Each row is a point on a landscape with many valleys, with its height.
A ball rolls from a point to whichever of its 2 nearest points has the largest drop for the distance, and stops where none of them is lower. Distance is the straight distance between rows; heights are no part of it.
z_506: [-1.37  0.04 -1.32  0.35  0.69 -1.56 -0.28 -2.72 -1.38  3.54 -0.94  2.76
 -0.09  0.96  0.64 -2.66  2.13 -0.19 -1.92  0.20  3.79]  h=797
z_976: [ 0.25 -3.28  0.47 -0.44 -0.80  0.59  2.91  3.22 -4.44  2.47  2.28  1.85
 -3.75 -0.03  1.22  1.28  2.92  0.13  0.78  1.16  0.63]  h=655
z_994: [ 1.89  0.50 -2.91 -0.44 -1.93 -3.23  0.05  0.49  1.69  1.59 -2.92  0.99
 -1.86 -1.45  2.23 -1.30 -0.09  1.22 -0.67 -0.16  3.25]  h=621
z_204: [-2.33  4.30 -4.76 -2.55 -0.96 -0.04 -2.35 -2.82  1.09  2.76  2.46 -0.63
  1.35 -1.16 -0.37 -1.23 -1.38 -2.61 -5.15 -2.33 -0.75]  h=713
z_559: [-1.37  1.46  1.46  2.17  1.18  0.92 -2.92 -4.75  1.48 -1.72 -3.19 -0.81
  3.36  2.67 -2.61 -2.22 -0.26  0.25  0.52  0.33 -0.16]  h=826
z_528: [-1.99 -1.09 -0.73 -1.21 -0.19  0.84 -1.41 -0.11 -0.08 -0.76 -1.77 -3.44
 -1.00 -1.27  2.39  3.25 -1.67 -0.70  1.69 -5.08  1.03]  h=586
z_867: [ 0.12  5.72 -5.08 -2.52 -2.89 -1.99 -3.09 -0.69  2.93  2.32  0.62 -0.34
  0.60 -1.99  0.84 -0.46 -2.96 -1.18 -3.02 -2.23 -1.88]  h=690
z_796: [ 2.48 -6.04  0.62  1.63 -2.20 -2.43  4.34 -0.45  0.37 -0.14 -1.63 -1.07
 -2.79 -1.20 -0.42 -4.19  1.52  0.55  1.51  2.61 -0.29]  h=327
z_602: [ 1.16 -2.90  2.92  1.61  3.01  2.66  0.67 -0.93 -3.81 -2.82  0.44  1.62
  1.39  2.35 -0.43  0.60  1.49  0.95  0.53  0.81  0.61]  h=514
z_319: [ 0.80 -1.38  2.08  3.55 -2.21  1.21  1.15  1.21  0.35  0.61  2.20  1.64
  1.80  2.17 -1.69 -0.67  0.49  1.00  1.74  1.42 -5.65]  h=483
z_634: [ 4.20 -0.44 -0.44 -3.06  1.90 -0.64  0.76  4.03 -2.26 -1.92  1.16  1.55
 -0.11 -2.12  3.52  4.87 -0.44  0.78  2.27 -1.32 -0.65]  h=728
z_616: [-0.91 -3.86 -0.84  1.79 -4.44  0.34  1.59  0.71  0.80  0.21 -2.79 -1.64
 -1.11  0.03 -0.32  0.10  0.27  0.86 -0.35 -2.98  0.82]  h=534
z_603: [ 1.34  0.54 -1.50  0.70 -1.65 -2.84  2.88  1.58  0.49  7.35  1.75  3.05
 -0.98 -0.59  0.74 -0.71  1.23 -0.99 -0.02  3.24 -2.03]  h=259
z_913: [ 1.68 -1.16 -2.40  0.54 -2.51 -1.05  1.14  3.70 -0.64  2.54 -0.52  1.61
 -1.20 -0.11  3.53  3.33  0.17  0.35 -0.57 -0.16  0.28]  h=692
z_977: [ 0.56 -3.06  1.27  0.97 -2.56  0.34  3.35  3.34 -1.97  1.13  1.49  1.04
 -4.24 -0.40 -1.08 -1.32  2.77  1.09  1.00  2.86  0.14]  h=641
z_329: [ 2.17  2.36 -0.75  1.07 -2.25 -1.21  0.86  4.05  3.29  0.96  1.56  1.91
  1.71 -0.26 -1.37 -0.07 -0.53  0.26  1.26  3.65 -4.13]  h=275
z_593: [ 1.35 -2.22  2.09  0.13  1.92  1.35  1.69  0.75 -3.65  0.86  5.33  2.50
  1.37 -0.21 -0.33  0.23  1.02 -0.69  1.84  0.10 -5.27]  h=455
z_206: [-0.46 -2.35  0.69  2.79 -3.25  0.58  1.03  0.67  1.69  0.65 -1.22 -0.78
  0.99  1.34 -0.74  0.23 -0.13  0.82  1.90 -2.03 -3.00]  h=506
z_900: [-2.68  4.26  0.61 -3.90  3.53 -0.29 -1.46 -0.05  1.71 -1.78  1.70 -1.58
 -2.24 -2.03  0.20 -1.26 -0.83 -0.31 -2.06  1.23  4.22]  h=274
z_465: [-0.74 -2.54  3.60  0.90 -1.09  4.03  1.50  2.95 -1.66 -3.23  1.94 -1.31
 -0.70 -0.53 -1.72  2.62 -0.67  1.47  1.66 -3.24 -2.00]  h=596
z_366: [-1.30  3.37 -3.08 -4.55  3.20  0.31 -1.25 -2.95 -2.26  0.88  3.30 -0.28
  0.94  0.05  3.57  1.93 -0.36 -3.39 -5.60 -0.08  1.18]  h=755
z_769: [-3.84  3.68 -1.00 -0.51 -1.14  2.05 -3.15  0.60  2.00 -1.41 -0.15 -2.05
  1.29 -0.33 -1.57  1.48 -2.26 -0.89 -2.23 -1.63  0.35]  h=129
z_763: [ 1.79 -3.21 -2.97  0.93 -0.86 -0.91 -0.02 -0.76 -2.21 -0.14 -3.75  1.96
  1.31  2.02  2.65  1.09  1.71  0.40 -0.81  0.00  2.99]  h=547
z_346: [ 1.37 -4.61  3.40  0.52  0.39  1.10  1.91 -0.74 -0.55 -4.79 -0.69 -2.91
 -2.79 -0.81 -1.34 -2.31  0.31  1.99  3.40 -0.37  0.03]  h=251
z_845: [ 2.23 -2.17  4.28  0.79  1.06  1.36  0.47 -0.97 -0.18 -3.74  0.09 -2.33
 -0.69 -0.72 -1.65 -0.41 -0.66  2.06  5.44 -1.20 -3.84]  h=216
z_347: [-1.32  4.28 -3.39 -1.33 -1.74 -0.73 -1.64 -1.04 -2.01  5.04  0.66  3.75
  0.20  0.85  1.93  0.36  0.38 -0.29 -5.22  0.05  2.55]  h=764
z_140: [ 0.78  1.21  3.84 -0.96  2.87  1.27 -1.72 -2.06 -0.28 -3.87  1.94 -3.02
  0.51 -1.78 -2.90 -1.07 -1.60  0.32  5.09 -0.85 -4.42]  h=188
z_251: [-1.88  1.55  1.17  1.24  2.50 -0.20 -1.64 -3.19  1.41 -1.31 -2.07  0.25
  0.80  1.49 -2.15 -4.04  0.83  0.23 -1.35  1.63  3.87]  h=819
z_268: [-2.36 -0.65  0.85 -1.27  3.46  1.28 -1.89 -1.83 -0.63 -2.38 -2.20 -3.94
 -0.41 -0.60  1.06  3.06 -1.39 -1.57  0.84 -3.28  2.86]  h=599
z_698: [ 1.65  1.53 -1.03  2.35 -3.88 -1.88  2.09  3.78  2.24  4.17 -0.20  2.93
 -0.42  0.42 -1.45 -1.17  1.03  0.83 -0.04  4.72 -1.22]  h=319
z_443: [ 3.22 -5.11 -0.18  3.34 -3.10 -1.90  5.65  0.08  3.00  2.51 -2.52 -1.48
 -0.73 -0.59 -0.58 -1.16 -0.29  0.04  1.92  0.78 -1.63]  h=369
z_46: [-2.34  3.19 -1.18 -1.81  0.85 -1.63 -2.75 -3.46  2.67  0.99 -2.52 -1.35
 -0.44 -1.65 -0.11 -2.03 -1.23 -0.20 -0.76 -3.11  3.77]  h=195
z_227: [ 1.87  3.22 -2.68 -0.81 -1.82 -3.71 -0.40  1.57  3.86  2.64 -1.51  0.64
 -1.36 -2.18  2.11 -0.52 -1.80  0.76 -0.26  0.03  0.84]  h=645
z_197: [-0.63  1.09 -0.89 -4.31  1.69 -0.09  1.18  0.53 -3.47  2.06  5.93  1.59
 -0.96 -1.17  2.34  0.85  1.57 -1.66 -1.55  0.84 -1.20]  h=400
z_359: [ 4.01 -1.37  1.06  3.07 -2.66 -1.69  1.68 -1.66  4.48 -0.93 -4.42 -1.59
  1.23  1.68 -2.49 -2.74 -0.61  2.08  3.53  2.37 -3.37]  h=424
z_384: [ 3.15 -2.63 -3.48  0.33 -1.64 -3.36 -0.40 -2.97  0.64  0.87 -5.82  0.93
  0.63 -0.60  1.76 -0.14  0.38  0.29 -0.15 -2.29  3.34]  h=584
z_701: [ 3.98 -2.20  0.12  2.59 -1.33 -1.98  3.94  1.12  4.22  0.96 -2.65 -0.84
  0.18 -0.30 -0.58 -0.72 -0.89  0.26  3.47  2.48 -2.32]  h=399
z_151: [ 0.73  1.05  0.93  3.08 -1.24  1.00 -1.52 -1.02  0.92 -0.76  0.06  2.41
  4.30  3.52 -2.01 -1.54  0.36  1.15  0.90  2.33 -4.55]  h=464
z_958: [ 1.08  2.15 -1.27 -1.66  0.32 -1.57 -0.47  1.95  0.85  0.75  2.71  1.92
  1.05 -0.62  0.96 -0.31  0.12 -0.48  0.74  1.81 -2.63]  h=322
z_813: [-2.11  4.17  0.11 -0.83  0.09  0.51 -2.99  0.48  2.69 -2.52 -0.26 -0.82
  1.19 -0.09 -2.00 -1.66 -1.16  0.28 -0.10  0.82  0.43]  h=194
z_362: [ 1.49  1.04  0.75  3.31 -2.62 -1.15 -0.92 -1.72  4.13  0.60 -2.66  0.44
  3.36  2.21 -2.67 -2.65 -0.44  1.32  2.41  1.22 -4.61]  h=444
z_117: [-4.48  1.62  0.13  0.77 -0.70  2.87 -1.94  0.98  1.08 -1.18 -1.33 -2.80
  0.10  0.13 -0.94  3.50 -2.05 -0.62 -3.65 -2.72  3.05]  h=116
z_267: [ 2.85 -2.49 -0.66  1.27  0.63 -0.26 -0.77 -1.24 -0.87 -2.76 -3.80  1.29
  3.11  3.06  1.18  0.97  1.42  0.76  2.29  0.72 -0.08]  h=516
z_325: [-2.83 -2.03  3.28  2.68 -2.91  3.98  2.05  2.64 -0.71 -1.73  2.01 -1.10
 -1.89  1.00 -2.97 -0.03  0.30  1.80 -0.51 -0.60 -0.55]  h=613
z_798: [-1.57 -1.29  4.79 -0.29  2.62  3.98  1.75  2.36 -3.37 -2.85  3.34 -1.23
 -1.20 -1.71 -2.28  2.63 -0.60  0.20 -0.55 -2.13  0.08]  h=580
z_300: [-0.62 -0.57 -0.25  0.39  1.80 -0.47 -0.41 -1.45 -1.14 -1.47 -2.02  0.84
 -0.50  1.36 -0.51 -2.73  1.95  0.48 -1.93  2.92  5.29]  h=810
z_34: [-2.39 -1.78  0.85 -0.48  1.77  1.86  1.21 -0.25 -3.64  2.32  5.53  1.26
  0.70  0.22  0.30  0.31  1.27 -2.17 -0.64 -0.54 -2.78]  h=435
z_670: [ 2.87 -1.05  1.03 -0.19  3.10  0.78 -0.64  0.33 -2.74 -2.70  0.29  2.65
  3.12  1.53  1.05  2.13  0.82  0.47  2.42  0.46 -1.47]  h=493
z_538: [-1.24  1.53  2.11 -0.61  1.70  0.22 -2.88 -2.75  1.08 -2.35 -0.45 -3.88
  0.85 -0.63 -1.82 -0.85 -1.33 -0.89  4.54 -1.27 -2.49]  h=165
z_839: [ 0.47 -1.48 -1.71 -0.29 -2.09 -0.60  2.25  3.53 -3.21  4.91  1.48  2.29
 -3.48 -0.02  3.46  2.96  1.51 -0.02 -0.76  0.58  0.43]  h=672
z_355: [-2.90  3.90 -0.73 -4.06  3.91 -0.82 -3.00 -2.93  1.56 -0.72 -0.32 -3.07
 -0.46 -1.76  1.17  0.27 -2.09 -2.03 -2.06 -1.59  3.06]  h=258
z_144: [-1.37 -2.31 -1.69  0.26 -1.84 -0.33  0.01 -0.02  0.20  1.38 -2.14 -1.41
 -1.31 -1.09  2.30  1.46 -0.73 -0.03 -0.05 -4.87  1.59]  h=564
z_945: [ 2.90 -0.58  0.47 -2.08  3.86  0.27  0.36 -0.03 -4.14 -0.70  4.55  3.34
  3.12 -0.18  0.34  0.94  1.18 -1.20  1.22  0.70 -4.01]  h=471
z_350: [-0.26  2.49 -2.99 -0.03 -1.14 -1.31 -1.44 -1.79 -1.94  4.00 -1.85  4.32
  0.14  1.39  1.08 -0.77  1.61  0.67 -4.08  0.92  5.18]  h=782
z_812: [-1.14 -0.79  1.84  1.70 -2.33  1.76  1.26  2.78 -0.82 -1.30  1.15  0.79
 -2.04  1.11 -2.63 -1.92  1.76  1.79 -0.19  2.72  0.96]  h=628
z_864: [-2.04  2.27  0.23 -1.22  0.62 -1.40 -3.03 -2.68  2.90 -0.60 -2.37 -3.96
 -0.48 -1.70 -1.24 -2.03 -1.36 -0.55  3.44 -2.64  0.27]  h=133
z_793: [-0.88  1.70 -1.25 -2.83  1.53 -1.06 -0.27  0.35 -1.02  1.69  2.77  1.54
 -0.41 -0.40  2.48 -0.37  0.80 -0.91 -0.65  0.65  0.49]  h=363
z_201: [ 2.56  5.26 -4.12 -3.51 -0.88 -3.91 -0.96  0.99  4.13  2.02  0.76 -0.41
 -0.54 -2.99  2.59 -0.17 -3.18 -1.07 -0.53  0.67 -2.31]  h=667
z_296: [-1.38  3.67  1.66 -2.38  3.71  0.72 -2.19  0.47  1.10 -3.67  1.45 -0.66
  0.41 -0.59 -1.67 -0.72 -0.77 -0.14 -0.63  1.95  1.90]  h=235
z_20: [-2.14 -1.61  2.86  0.36  4.74  1.32 -0.93 -1.87 -0.54 -3.18 -1.90 -3.30
 -0.67  0.63 -0.50  2.71 -0.18 -1.63 -2.15 -0.94  4.46]  h=583
z_370: [-1.88 -0.82  3.79 -0.14  4.16  2.65  0.46  0.92 -2.10 -2.81  1.76 -1.20
 -0.98 -0.22 -1.35  2.72  0.07 -0.82 -1.92 -0.42  2.80]  h=562
z_787: [ 2.88 -0.85 -2.19 -0.16 -1.14 -0.34  0.00  3.48 -0.46 -0.62 -1.55  0.99
  0.69  0.27  3.72  4.84 -0.74  0.59  1.21 -0.71 -0.31]  h=710
z_148: [-0.15 -5.04  1.47  1.56 -1.38 -0.66  2.42 -1.43 -0.02 -1.41 -0.93 -1.69
 -3.20 -0.45 -1.06 -5.10  1.52  1.07  1.03  0.70  0.95]  h=294
z_828: [-1.79 -2.11  3.14  3.47  1.30  3.82  0.22 -1.37 -2.17 -1.94 -0.03  0.19
  1.54  3.48 -1.88  0.87  0.77  0.27 -1.76  0.81  0.71]  h=533
z_439: [-3.17  3.95 -2.52 -1.78  1.27  1.26 -2.12 -0.96 -0.68  1.42  2.37  0.11
  1.71  0.63  0.09  1.65 -0.98 -2.61 -6.75  0.31  1.40]  h=736

For each start below, name the point where the ball stops.
z_945 => z_329
z_148 => z_864
z_900 => z_117
z_812 => z_370
z_787 => z_370
z_528 => z_864
z_362 => z_864

Call two points neighbours if one is among the 2 nearest of the other. Go from one point of each pair to the other, from neighbour to neighbour, staying as low as possible. Name the highest point that can't be avoided.
z_370, z_864 => z_268
z_603, z_329 => z_698
z_117, z_864 => z_900
